Each row is a point on a tangle of strands that fork, close into loops and nearly touch. The rows are in no order.
(in the rows, 128 means zero)
Points whose rows are less than 208 apart are linked; no others are. Some points are linked to none.
(135): [105  90 148 107 142 145 128  99 105  86 121 103  87 170 113  99 179 151
 133 152 128 126 130 145 111 184 119 128 104 174 124 143 139 127 144 154
 160 101 147 104  81 134 144 100 129  71 211 186 108 115  86  98 112 111
  90 158 161  84 115  53 136]
(374): [ 89 117 138 164  83 147 134 159 143 141 150  86 108 154 125 153 203 183
 154 144 105 182 157 119 142 144 113 112 133  89 141 164 109 143 158 153
 131  76 152 131  98 117 163 117 153 128 165 159 111  71  90  91 195 151
  92 123 144 138  80 121 120]
(852): [119 110 167 164  95 159 159 149 149 167 135 129 122  87 135 134 110 100
 146  73 136 172 134 116 131 168  88 108 133 111 199 164 117 101 114 192
 108 152 179 150 143 104 118 112 120 101 126 122 139  95  52 116 173 158
 105  74 159 123 130 164 181]
(762): [ 86 145 132 174 148 117 143 129 149 188 152 135 101 106 108  81 112 129
 103 103 106 116 138 121 148  96 171 144 152 107 102 116 117 133 161 112
 104 105 122 145 124 118 106 144  89 128 134  93 132 132 144 147 136 155
 122 126 122 148 130 139 146]
(261): [125 146 140 103 149 116 158 103 148 185 129 102 126 115 160 108 142 128
 117 123 173 142 119 146 137 121 175 130 126 115 162 155 108 138 104 141
 147  73 105 139  82 145  38 140 134 106 128  98 136 192 115 131 117  96
 108  79  96 126 143 119 120]
(31): [216 128 102  94 100 154 123 104 109 105 162 164 182 121 109 155 114  92
 153 125 121 118 114 124 108 117  92 111 133 150 135 145 130 155  99 141
 113 166 133 129 204 117 150 111 142 120  81 144 138 109 128 116 139 147
 169 149 154 130 154 138 106]
(465): [174 146 171 128 147  95  40  79 106 121 143 115 194 131 124 161  72 138
 119 102 109  98 115  86 134 104 123 146 128 146 108 102 101 116 113  76
 120 172 116  92 169 125 100 151 143 161 105 121 133 159 155 149 102 128
 157 152 161 185 110 176  72]
(628): [121 170 110  76 146 163 157 121 119 189 126 113 121 133 156 140 181 138
 113 126 164 168 100 145 119 121 159 158 135 152 167 183 112 132  91 104
 159  55 115 124 126 154  29 176 138 106 125 115 154 178 116 108 142  88
 121  78  87 145 152 128 138]
(87): [ 96 138 187 159 138  91 138 120 140 123  89  80 119 152 183 121 135 150
 135 139 122 143 150 132 133 155 146 100 124  56 148 101 150 106 166 180
 133 126 154 165  57 154 178 164 126 160 140 135 110 108 140 130 138 115
  51  88 125 109  89 137 111]
(22): [178 109 101  99 133 152  77  77  93  62 148 142 149 158  93 120 160 109
 151 145 113  93  97 132  90 154  87 102 131 196 121 151  97 165  97  88
 127 156 125  91 173 101 129  79 146 108 186 183 121 123 127  98 111 127
 155 219 144 126 126  62 124]
(1076): [110  91  81 134 122 161 154 179 169 162 152 147  90 104 108 137 114 110
 116 166 135 150 122 120 126  83 178 138 100 148 108 151 167 107 163 100
 113  83 119 138 146  92 188 157 110  86 120 120 133  95 122 103 151 157
 175 110 141 117 155 105 175]
(830): [110 206  95  65 159 171 195 120  63 179 119 134 118 134 110 103 202 154
 101 148 113 167 104 127 115 121 128 179 157 170 118 148 121 162  92  84
 158  53 108 132 134 175  56 180 122 125 121 119 139 122 148 102 154  74
 128  85  82 123 176 119 167]
(811): [124 137 116 180 178 224 163 105 102 135 186 123 124 147 128  46 166 121
  65  83  82 142 147 135 160  95 206 108 161 105 160 112  93 131 129 110
  62 136  88  97 137  99 119 165  89 125 192 128 156 182 149 117 106 164
  94 157  94 134 127  62 179]
(334): [118 124 112 151 139 177 176 131 146 130 133 126 120 137 163 134 173 131
 108 124 118 179 118 171 137 119 151 130 126  72 212 161 104 133 133 135
 109 111 130 106 149 108 171 128 135 119 163 149 130 161 121 115 143 159
  80 111  73 123 108 110 149]
(937): [146 140 172 148 108 100 147 107 124 170 132  82 172  78 127 133 118 131
 157 100 140 153 158  93 164 161 130 106 124  88 154 121  88 120 118 193
 119 148 156 142 101 119  85 107 156 142 109 125 101 146 100 147 153 118
  84  85 133 129 149 156  95]
(705): [104 118 111 126 152 108 143 186 163 154  91 167 124 110 182 136  69 112
  88  80 191 129  99 141 116 147 115 170  97 154 137 132 133 101 117  76
 152 151 117 139 121 153  73 163 109 157  69  86 173 175 150 136 105 111
 178 109 101 140 135 168 156]
(47): [144  83 144 127 128 137 116 130 119 135 152 149 130 110 139 102 132  95
 153  94 179 126 121 128 105 168  98 115 127 167 169 169  89 133 104 145
 113 144 149 105 137 135  45 113  96  87 143 131 140 160  92  86 118 114
 116 162 113 109 138  84 168]
(493): [143 149 159 104 159 142 144  70  69 132 118 112 136 144 104 129 131 161
 109 102  70 158 101 154 163 155 130 144 120  76 175 172 112 130 102 154
 149 100 118  95 145 125 107  96 162 120 165 148 110 158 130 163 109 139
  28  90 129 111 142 172 102]
(554): [198 157  88  70 111 136 154 140 107 136 154 178 172 119 108 165 128 102
 144 154 127 136 114 120 101 111 110 139 137 165 121 152 155 156 115 118
 124 118 120 137 198 149 135 166 135 130  57 116 156  87 147 107 156 126
 159 132 134 133 169 165 129]
(807): [132 126 144 116 154 102 146  91 126 137  82 111 132 135 144 173 106 137
  93 129 106 178 113 153 189 144 167 165  93  48 189 142 131  99  90 153
 149 119  96 114 129 108 159  89 178 121 144 112 106 181 127 188  96 118
  58  73  87 125 116 183  75]
(1038): [154 150  82  95 146 175 130  97 116 107 140 120 146 155 107  76 136 123
 103 166  97  84 136 125 107  59 161 115 143 182  48  67 129 147 135  94
 111 150 105 123 116 115 189 143 118 132 132 150 114 139 164 124  94 127
 200 139 124 133 140  68 100]
(18): [147 110 152 129 126 113  95 126 113 154 162  85 174 114 117 106 102 127
 143 142 137 110 167  72 130 125 154 104 108 161  46  89  97 104 152 135
 102 161 154 120  98 122 134 155 125 125 108 146  89 124 148 102 137 109
 146 148 151 125 141  87 105]
(49): [149 111 140 149 140 120 134 140 114 126 121 150 158  89 128 148  54 108
 102  82 137 136 123 104 136 131  97 157  99 113 145  97  97  99 108 106
 110 213 115 128 171 102 138 107 135 160  87 105 140 172 142 157 116 148
 159 120  96 142 138 168 117]
(694): [113 105 122 176 116 119 161 144 178  85 117 161 111 112 155 110 108 112
 136 109 136 119 147 161 136 129 107 132 133  81 177  95 107 138 143 180
  89 180 127 148 119 116 178  83 105 156 128 111 121 138 116 151 114 145
 108 107  78 116 111 132 145]
(946): [ 98  59 146 155 125  69 104 160 152 127 119 157 105  84  79 125  34 106
 129 116 135 103 157  93 152 143 132 146  75 116  81  81 129  69 143 128
 116 173 117 116 100 123 146  72 111 120 125 101 119 114 128 173  94 142
 116 126 137 109 158 170 132]
(133): [ 74 156  78 108 124 171 183 191 110 149  64 136  82 157 154 130 175 161
  92 115 160 176 103 167 120 160  79 165 119 158 114 162 145 119 116  78
 156 114 121 150 119 165 142 169 135 143  90 129 147 113 143 105 154 106
 143 119  93 112 116 137 174]
(112): [143 114 171 161 182 140 124 120  80 145 175 132 147 124 116 109 131 114
 102 119  96 153 132  95 129 129 163 130 118 114 150 149 101  88 142  70
  92 137 117  83 188 128 128 165 101 123 166 124 130 149 168 103 127 153
  34 175  88 128 150 107 162]
(590): [161 128  74  93  76  99  77 111 112  84 134 155 116 125  65 130 122 107
 172 143 103  49 114 142 125  86  97  89 174 153  83 120 161 196 109 137
 156 108 115 122 155 118 101  64 141 122 125 132 143  88 131 150 112 139
 209 174 191 136 127 141 100]
(358): [187 135 163  95 135  76  35  62 156 127 151 104 180 106 134 160  61 120
 127 109 135  59 115 110 139  88 146 145 148 156 122 105 104 140 110 133
 155 144 101  95 122 113  26 134 139 112 110 110 135 184 128 162  83 113
 200 115 193 165 130 168  61]
(712): [ 72 145  91 129  95 156 109 178 134 146  98 122  84 146 103 147 106 145
 123 126 104 132 117 126 126  91 135 144 135 142  58 136 199 114 143 101
 162 106 120 172 120 136 164 167 139 140  82 124 156  63 118 130 153 139
 205 104 193 155 102 146 125]
(831): [127 121 117 159  95  73 143 164 180 105 115 149 120 121 154 157 126 131
 142 139 132 131 139 153 137 116 113 125 131  63 164 105 145 137 146 169
 130 116 135 158 138 145 144 107 128 173 101  93 137  89 125 156 163 139
 120 123 100 125  99 158 115]
(654): [126 159 113 114 134 112 106  80 121 146 128 133 105 126  96  72 107 112
 115 106  98  38  96 151 117  70 131 119 203 151 112  96 140 201 129 112
 120 123 112 130 126 123  72 117  89 132 150 113 155 166 141 170  78 138
 189 144 174 149 123 133 125]
(1061): [146 143 157  80 150 117 144 110  72 171 156  95 169 108 110  77 135 134
 130 138 140 122 151  77 112 146 143 113 122 156  48 103 104 127 129 137
 131 122 152 126  77 151 101 173 110 107 110 138  87 128 141  96 135  81
 113 129 124 100 163  71 117]
(708): [ 97 152 134 162  89 124 159 166 144 188 134  92 123 119 124 147 163 169
 144 123 127 193 144 106 146 147 124 117 124  85 135 161 112 124 129 145
 135  72 161 153 102 114 112 135 162 136 119 120 132  76  93 102 210 149
 102  86 128 150  98 160 142]
(365): [159 122 141 117 136  88 144  85 116 124 108 109 161  87 102 147  75 117
  98 135 110 140 146 101 192 131 183 138  89  79 154  98 139  81 129 163
 125 166  91 128 121 109 190  71 167 134 116 124 106 185 124 206  85 119
  94  78 106 104 154 168  75]
(850): [108 179 133 189 115 184 152 115 149 156 135  94 151 125 170 122 133 148
 123  69  94 155 128 141 135 122 103 113 167  69 185 124  86 156 119 165
 114 156 158 157 150  80 101 132 156 174 133 134 134 144  99 138 173 166
 121  67 141 168  83 161 118]
(681): [ 81 113 119 180 138 147 169 183 154 160 157 163  89 102 118 121 127 102
 106 150 123 157 141 111 119 110 165 145 120 132 125 148 163  94 186  91
  86 101 127 145 159 116 179 191  61  91 134 102 136  87 145  80 160 162
 119 139 112 120 154 104 225]
(109): [103 138  50 138 121 190 168 133 156 125 114 143  95 160 140 147 189 146
 113 148 108 159  96 198 147  81 140 148 147  99 181 171 127 165 138  93
 129  97  93 119 179 106 175 108 141 131 163 142 151 144 127 145 151 159
 141 122  69 132  93 114 140]
(759): [141 105 131 121 136 123 154 114  82 113 171 140 132 114  40  68 166 149
 135 135  88 136 150 100 148 156 106 121 132 123 100 129  71 169 131 130
  92  94 129  92 128 126 141  66 117 103 185 145  97 100 133 124 128 138
  67 186  92 102 144  97 145]
(518): [ 69 108 138 200 130 131 157 194 176 123 124 181  85 115 151 129 112  92
 113 126 126 146 140 137 107 128 125 151 124 117 158 121 147  79 178 114
  86 155 147 147 145 126 198 166  62 130 149 101 129  89 146  99 150 168
  91 142  89 120 128 134 215]
(283): [174 142 170 136 162 103  89 104 114 119 131 110 185 117 157 183  56 112
  85 115 130 123 127  81 155 110 142 157 104 115 149  75  94  95 110  94
 107 219  92 115 184 107 141 142 154 182  95 105 119 201 156 174  99 130
 150 109 118 159 127 176  60]
(265): [200 134  83  70 112 152  92  69 111  80 148 144 151 141  87 134 141 108
 152 150 113  75 106 143 105  91 106  99 158 184 115 140 125 179  94 111
 133 131 107 107 171 107 124  85 143 107 140 152 134 132 129 136 100 130
 189 175 153 134 141 111 104]
(999): [ 93 120 148 144 126 131 162 128 162 157 141 109  84 120 144  82 172 129
 127 158 147 133 146 131 127 127 180 105 142 131 133 145 145 130 172 160
 113  66 148 150  68 135 132 164  84  77 166 131 122 126 106  90 144 133
  98 102 133 102 135  72 173]
(826): [ 88  93 142 117 171 140 114 120  81 109 124 128  77 171 117 113 174 145
 117 153 120 131 107 132  97 176 126 151  99 175 129 170 153 109 145  76
 166  85 136  95 135 150 133 134 113  81 194 160 124 118 129  90 115 116
  82 181 131 103 128  80 157]
(90): [175 146 135  83 130 201 149  95 103 120 129  92 176 158 158 159 137 132
 118 155 100 176 131 135 117 111 140 115 117 108 135 134 147 102 123 151
 112 161 137 130 140 115 224 164 164 119  98 167 106 142 132 119 130 131
 118  82 124 125 134 117  93]
(433): [166  79 185 146 149  40  89 109 142 124 149 135 154  68 110 137  49  69
 137 133 135  86 159  73 147 145 154 115  89 131 138  75 112  63 145 150
 106 195 128 108 150 120 121 105  99 114 127 110 114 140 125 159  95 130
  85 150 155  96 180 143 125]
(561): [127 155 152 111 153 163  92  76 105 119 109  82 161 179 177 104 124 145
 121 104 131 103 106 139 118 125 116 123 157 154 100 106 115 154 114 134
 139 174 141 117  97 122 112 150 133 149 148 165 114 177 133 124  88 101
 165 127 163 157  99  80  76]
(92): [120 107 150 158 102 135 160 177 150 127  87 150 136  98 178 196 108 119
 123  87 175 192 124 114 125 187  70 125  98  86 205 141 131  69 100 148
 125 173 166 139 148 117 147 116 146 133  93 114 136 112  80 128 157 132
 117  92 114 124 121 181 151]
(710): [110 182 110  49 147 149 159 129  88 194 109 123 113 127 108 118 176 146
 113 161 128 153 111  99 102 133 137 169 130 203  73 148 164 130 111  97
 169  60 132 149  85 192  80 204 110 105 103 132 144 107 121  93 147  66
 164  73 141 102 180 115 156]
(700): [142 126 146 119 125 111 127 109  90 136 131 115 153 110  67 171 103 133
 126 135  70 162 136  92 174 126 168 142  97  76 109 134 167  72 132 143
 128 128 120 116 148 115 198 106 158 116 113 137 107 105 128 168 126 146
  85 104 136 125 143 164  82]
(197): [114 107 170 114 129  97 161 129 132 133  89 129 105 127 156 138 109 115
 134 128 156 150 125 138 114 179 120 119  96 100 143 142 178  84 129 171
 143 125 160 160  80 160 157 156 117 107 106 122 125 105 104 119 127 123
  66 100 136  82 140 146 149]
(988): [186  88 136  94 143 113 110 102  96 126 192 140 158 115  98  93 134  96
 135 151 156 108 145 108 111 136 150  94 113 158 122 138  88 120 104  94
  96 118 111  87 148 139  79 119 111  78 142 131 121 156 146  91 108 108
 107 196  90 106 169  60 151]
(773): [ 96 106  92 172  77 141 100 171 141  76 126 132  69 184 122 161 206 171
 184 170 113 136 151 153 120 154  88 114 157 113 141 156 147 167 169 155
 159  82 140 138 135 132 181  95 150 148 186 159 132  53 104 108 172 139
 122 177 150 123  67 102 132]
(1007): [103 120  94 116 123 155 138 138 122 146 131 146  99 115 110 104 154 130
 140  98 161 129 102 140 119 141  86 139 142 173 127 170  96 168 109 106
 135 121 136 122 134 136  57  96 113 115 133 129 143 142 107 122 134 115
 163 146 118 128 122 103 155]
(803): [ 56  82 129 166  85 127 122 209 136 100 116 153  80 128  80 131 104 143
 146 119 122 158 168 112 128 163  89 147  98 122  67 125 142  90 149 144
 108 140 147 146  88 124 204  82 123 118 124 125 114  50  88 115 141 142
 125 134 137 108 110 134 157]
(176): [178 165 117  96 103 137  91 113 148 111 118 110 172 153 173 176 109 120
 143 125 134  96 121 133 105  77 114 115 161 159 121 105 162 142 117 151
 154 154 129 149 135 122 117 161 155 150  68 129 151 131 127 130 126 122
 231  99 196 169 114 156  65]
(207): [ 71 137 176 172 139 130 162 130 129 144 130  83  94 137 150  76 161 160
 113 135 106 147 165 121 143 150 164 116 127  90 122 115 127 117 178 160
 112 105 154 154  47 140 177 168  92 123 166 144  96 113 125 106 138 135
  53  91 139 111 105  99 148]
(219): [137 108 127  91 106 116  82 137 116 103  95 132 133 155 131 150 110 136
 149 129 150 111 115 124 115 166  99 125  96 175  70 144 174 100 112 135
 175 130 150 135 100 150 125 133 139 110  86 153 135  95 111 107 122  96
 161 143 193 120 124 128 112]
(514): [125 122 117 190 133 184 179 146 141 114 148 154 146 115 145  71 123 101
 114  95 118 132 167 136 130 113 124 114 151  95 165  79  72 143 140 136
  47 211 117 137 136 105 172 117  98 167 139 128 124 163 151 131 120 166
 110 127  51 131 120  95 170]
(1081): [115 167 141 159 119 181 149  98 127 182 153  63 155 108 143  89 129 143
 119  79 126 139 142 126 154 123 139 107 157 107 130 120  61 147 119 176
 109 142 146 138  92  84  83 117 154 128 137 133 113 166  96 132 146 138
 144  76 140 163 109 116 108]
(800): [170 130 151 101 167 117 109  84  92 132 163 134 152 131 106 106 125 119
 123 148 101 113 124 107 120 114 162 123 125 141 120 137 117 120 129  80
 102 118 113  96 172 136 138 150 114 106 141 123 127 147 164 128 110 135
  85 174 113 125 156 111 127]
(313): [157  86 113 167 105  82 117 121 196  42 144 176 124 130 128 117 106  94
 158 168 118  78 165 162 127 119 118  87 119 111 140  70 123 126 143 181
  84 168 133 119 130 108 194  62 113 135 148 124 117  97 122 149 107 149
 105 156 123 110 119 112 137]
(12): [134 145 143  48 151 149 151 114  93 174 123  91 149 132 132 119 148 143
 113 161 143 162 130  93  98 148 158 153 100 185  67 132 133  96 100 123
 150 102 149 132  68 170 108 188 128  82  97 153 112 127 120  81 138  71
 138  79 131 105 174  83 121]
(535): [162 117 151 132 141  41  87 109 124  61 120 134 154 140 138 158  99 130
 140 162 133  95 140 139 132 136 114 106 107  87 115  74 121 129 118 116
 128 148 114 111 145 142 159  85 158 175 121 111 111 123 179 160 105 123
  89 188  94 130 109 151  80]
(505): [ 50 167 109 147 153 194 142 136  95  92  74 122  71 188 164  89 203 137
 126 108  97 110  90 166  85 159  96 136 170 148 162 163 167 175 168 110
 159 136 138 166 122 146 145 176  87 157 186 167 135 130 163  96 137 140
 111 145 137  91 115  89 181]
(769): [101  89 133 150 141 116 122 170 153 167 103 153 124  88 142 144  40 114
  85  68 179 145 110 110 151 149 132 164  78 135 139 125  97  84 100  86
 148 156 114 118 114 112  75 109 137 134  99  85 147 179 120 153  94 118
 164 100 105 153 127 177 141]
(104): [143  99 113 160 114  65  96 124 154  53 160 158 127 138  98 117 132 132
 164 192 103  87 167 142 138 122 125  96 123 110  97  90 123 156 151 127
 105 112 126 110 125 120 195  67 131 143 161 132  98  86 150 134 113 137
  86 198 106 118 114 113 128]
(120): [170 151 137  79 144  90  77  69 140 134 132 113 141 128 133 121 102 104
 131 133 149  59  99 150 119  78 161 126 165 154 124 108 134 167 117 128
 157 115  91 122 118 138  46 137 118 119 130 103 137 184 144 162  74 116
 179 127 167 146 140 150  88]
(94): [ 93 134 127 136 145 102 148 122 188 171 119 116  75 128 167 118 173 126
 117 169 156 129 113 153 140  96 215 125 135 109 180 168 173 125 158 137
 148  33 109 143  95 134  94 171 103  87 167 104 145 168 121 120 132 129
 106  95 112 113 133 109 147]
(709): [ 87 102 140 131 159  81 110 126 132 156 103 132 114 106 112  78  53 132
  99  78 158  97 112 130 156 156 120 165 105 136  90 106  83 132 100 105
 145 146 111 123  68 132  48  83 126 131 119  87 131 187 131 164  64 109
 144 112 105 142 122 160 125]
(627): [102 116  77 131  98 125 119 177 163 129 129 140  73 130 106 149 127 125
 143 183 130 118 131 137 119 100 151 129 116 151  69 143 206 122 164 111
 143  70 117 165 128 119 189 151 116 122 107 124 146  57 130 115 164 147
 188 124 174 111 142 118 153]
(115): [133 104 143 197 162 200 128 125 118 123 170 121 146 136 156  70 119 100
  86 102 119 134 167 111 152 104 189  95 138 107 160  83  79 102 132 113
  38 206  91  93 139  89 155 150  98 145 168 128 140 194 148 130  92 151
 109 158  79 143 117  56 161]
(344): [155 104 180 143 146  69  64 105 148 128 152 102 149 108 144 112  73  89
 154 151 143  78 155 100 115 133 163  95 109 162  99  91 127  80 155 142
 112 169 151 109 123 119 123 164 102 105 122 128 110 124 144 114 116 122
 123 160 192 118 144 104 123]
(873): [148 105 130 124 146 145  99  75 112  60 148 114 121 170 116  90 181 133
 151 156 126  97 137 151 121 155 119  86 144 164 134 128  99 170 132 142
 125 124 125  78 115 107 123  76 132  96 230 184  98 143 111 113  91 128
  94 208 147 105 113  51 122]
(685): [119 172 118  92 118  74 136 110 138 164 111 156 102 135 101 153 177 162
 147 163 112 129  96 150 147 101 155 148 155  93 130 183 191 166 144 128
 168  17 103 145 141 157  81 143 130 122 129 105 149  90 124 155 147 126
  94 111 133 132 141 167 129]
(953): [171 154 166 119 139  63 134 107 102 109 111 140 160 111 138 138 111 134
 127  90 143 111 107 148 133 164  80 117 145  89 166 133 108 182  96 149
 150 126 129 126 149 168  38 109 131 167 112 107 134 148 145 164 112 117
  67 153 107 133 131 192 109]
(26): [109 169 102 115 139 156 111 103  80 139 122 110  99 126  90  66 185 120
 138 126 104  35  91 124 109 106 105 106 223 199 110 109 134 224 112 107
 155 109 138 124 117 124  49 129  88 149 197 136 115 154 145 133 106 107
 208 166 146 139 119  66 142]
(40): [ 81 133  95 163  88 135  99 179 140  78 106 122  89 174 148 139 210 157
 184 144 163 107 140 151 102 153  60 100 178 148 134 135 137 187 147 151
 154 115 154 144 102 137 129  98 152 177 165 146 122  93 107 108 158 115
 151 179 135 130  75  95 137]
(1046): [ 89  81 125 142 123  82 159 181 143 127  86 155 106  97 103 156  77 130
 118 121 146 169 139 134 174 162 120 165  60  82 124 121 124  69 123 128
 129 144 115 123 103 129 174  50 154 125 113 101 117 127 127 168 105 131
  98 104  69 106 136 175 136]
(1079): [158 179 107  96 124 129 164 118 126 147 131 163 141 118 109 143 146 123
 132 132 110 125  92 155 113  86 127 140 173 119 144 157 163 169 132 119
 140  84 106 154 186 154 107 156 120 141  88 100 157 109 151 139 155 135
 131 113 118 137 149 169 133]
(933): [ 85 174  86 120 105 177 150 177 127 178  94 126 114 129 128 153 143 156
 107  97 138 158  95 129 123 121 108 157 133 171 109 167 151 121 115  83
 162 104 134 149 140 144  95 182 139 142  70 123 161  98 102 120 173 113
 191  89 157 167 109 179 149]
(204): [202 137 132  92 120  73  97 110 122  51 104 131 177 155 171 196 112 131
 149 159 141 108 151 136 117 141 107 100  96  96 120  86 167 112 105 153
 164 147 128 128 142 149 155 127 182 159  67 133 119 118 162 145 109  96
 121 140 129 138 127 159  52]
(361): [125 131 164 177 160 132 142 132 111 144 152 123 150 117 147 149 138 136
 106 119  86 174 127 121 150 120 158 143 121  72 200 152  97  99 140 113
 106 122 136  87 189 111 141 153 129 151 170 128 120 143 160 131 154 170
  22 127  84 131 130 146 139]
(849): [166 130 125  84 132  94 107  85 159 151 148 136 116 120  91 163 138 119
 142 177 109 108 106 128 135  79 197 132 135 146 127 176 185 115 141 131
 145  50 104 113 155 121 103 138 126  59 145 118 135 108 113 138 130 141
 120 128 177 124 162 147 113]
(1070): [ 77 121 128 153 117  79 109 173 148 123 101 127 113 125 140 106 112 175
 128 108 177 115 142 132 130 150  88 144 117 115  77  97  94 152 128 112
 140 135 136 132  65 151  81  85 142 185 106  98 121 138 144 153 109  97
 145 155  99 145  87 149 107]
(738): [141 159 138 149  77 146 105 126 155 125 123  92 148 140 186 164 123 131
 140  93 125 128 123 130 122 105  88 107 176  95 152 120 137 153 122 173
 144 164 156 156 149 113 107 135 156 166  90 135 148 121 100 129 173 151
 193 106 191 176  81 140  81]
(558): [152 129  82  92 107 135  89 134  86  42  96 154 149 175 109 169 143 160
 138 119 125 117 112 144 119 156  48 126 123 142  91 128 131 155  83  98
 161 148 121 105 159 144 152  69 178 167  95 162 118 110 140 133 107 100
 161 199 125 149 100 133  85]
(997): [ 68  80 155 201 141 114 115 184 167 111 132 168  99 125 159  95  86  99
 131 107 159 111 164 112 100 134 116 138 112 145 125  90  99  82 159 104
  76 197 145 130 119 136 152 148  71 147 136 104 130 124 149 101 121 136
 114 168  94 131 119 105 181]
(754): [ 80 144  70 152 121 179 160 140 136 132 131 158  64 129 108  86 173 126
 131 105 118 115  97 177 138 102 121 139 184 139 170 157 113 188 148 100
 110 111 108 137 166 112 119 105  93 131 176 125 154 132 132 139 143 156
 145 138 100 127 113 107 188]
(560): [108 120 123 158 135  71 143 183 206 127 109 158 114 104 184 153  89 112
 111 121 171 103 121 148 115 115 126 147 111 103 148  94 152 110 154 125
 133 136 123 165 131 160 116 151 104 183  81  66 155 118 153 153 149 128
 156 123 110 131 129 167 128]
(974): [155 122 118  77 112 174 159 115  95 139 135  91 153 124  78 165 138 148
 120 154  87 187 139  92 158 114 167 141  81 114  94 145 137  83 109 145
 111 117 123 116 121 103 210 106 176  83 109 176  88 108 113 125 139 127
 130  80 127 124 149 130  79]
(920): [ 70  87 136 187 109 152  97 186 144 114 134 134 109 143 125  97 102 135
 144 109 129 129 154  98 108 150  91 135 123 162  75 106 115 111 158 124
  98 187 162 135 112 113 177 120 115 143 137 137 113  92 101 102 139 141
 154 154 157 138  87 101 151]
(468): [173 120  72  62 103 100  68 103 144 120 146 158 114 122  55 147 120 101
 171 186 109  67 115 129 120  79 157 126 133 183  67 145 193 143 125 125
 166  63  97 127 144 122 108 119 127  77 122 130 141  78 130 133 120 127
 190 135 210 119 185 155 119]
(299): [183 151  85  76 137 184 102 113 130  95 143 117 188 150 154 141 115 113
 121 159 126 109 128 128  90  53 132 143 131 198  83  74 123 136 117  87
 126 178  94 125 131 128 147 168 151 145  80 144 134 156 155 116  91 107
 246  95 149 156 151 140  81]
(27): [ 95 131  95 131 107 130 116 166 108  61  93 146 107 163 132 120 153 162
 138 120 145 118 124 164 113 163  42 124 150 126 102 114 121 182 116 121
 148 142 137 131 112 146 146  68 150 182 134 137 122 109 137 133 111 111
 144 187  89 125  79 120 119]
(276): [212 142 135  61 104 145 125 101 110  68 104 117 179 151 171 198 128 127
 148 149 129 156 140 130 114 143 104 102 102 110 146 128 171  95  84 173
 154 166 134 142 134 140 178 131 186 117  52 164 113 130 125 120 118  93
 155  89 157 126 140 152  61]
(413): [113 126 166 175  94 126 139 161 184 200 143  97 132  99 149 197 141 132
 137 117 142 187 126  99 139 121 150 115 119  91 197 164 128  84 122 143
 130  90 169 132 144  95 109 144 143 110 141 118 135  81  72 112 200 159
 117  97 147 156 110 161 139]
(760): [ 88 120 124  95 126 144 180 165 115 134  71 115  90 154 157 132 150 141
 111 141 165 173 117 153 100 176 103 136  90 130 115 147 169  97 122 127
 150 110 147 160  65 166 171 154 127 110  94 143 139 106 117  99 141 104
 127  93 114  88 122 122 154]
(624): [180 139 183 114 126  69 129  97  92 153 152 123 181  73 110 113  99 115
 157  86 145 110 138 100 138 165  92 110 130 114 134 124  78 157 108 165
 121 152 150 116 132 140  23 118 126 128 108 121 114 157 123 143 117 119
  91 137 124 120 155 150 117]

A tip is a point with one link. Name the tips that can be reached along the links from each point below, in the order of the rows.
(830) => (803), (1046)
(850) => (1038), (953)
(204) => (811), (493), (92), (26), (558)
(554) => (826)

A fork is a point with three links, a tip a point with one. Leave the first point through the second and follow the links. Name the first fork or tip that comes.
(852), (413) => (27)
(1076), (627) => (1046)
(40), (773) => (92)
(933), (712) => (803)
(700), (974) => (694)
(953), (624) => (1038)

A piece is two or more points that can be reached from each other along the links. Count, over all rows, the pieces, the separate loops (a circle has one, a figure eight two, a Y none), the forks (points with three links) and the tips (points with one).
pieces => 5
loops => 2
forks => 4
tips => 10

Name the points in between on the shortest way along the links from the first point to the second, in order.
(811), (852) => (115), (514), (694), (831), (560), (705), (769), (709), (1070), (27), (40), (773), (374), (708), (413)
(709), (700) => (769), (705), (560), (831), (694), (313), (104), (535), (204), (276), (90), (974)
(681), (261) => (1076), (627), (712), (933), (133), (760), (197), (87), (207), (999), (94)
(207), (344) => (999), (94), (261), (628), (830), (710), (12), (1061), (18)
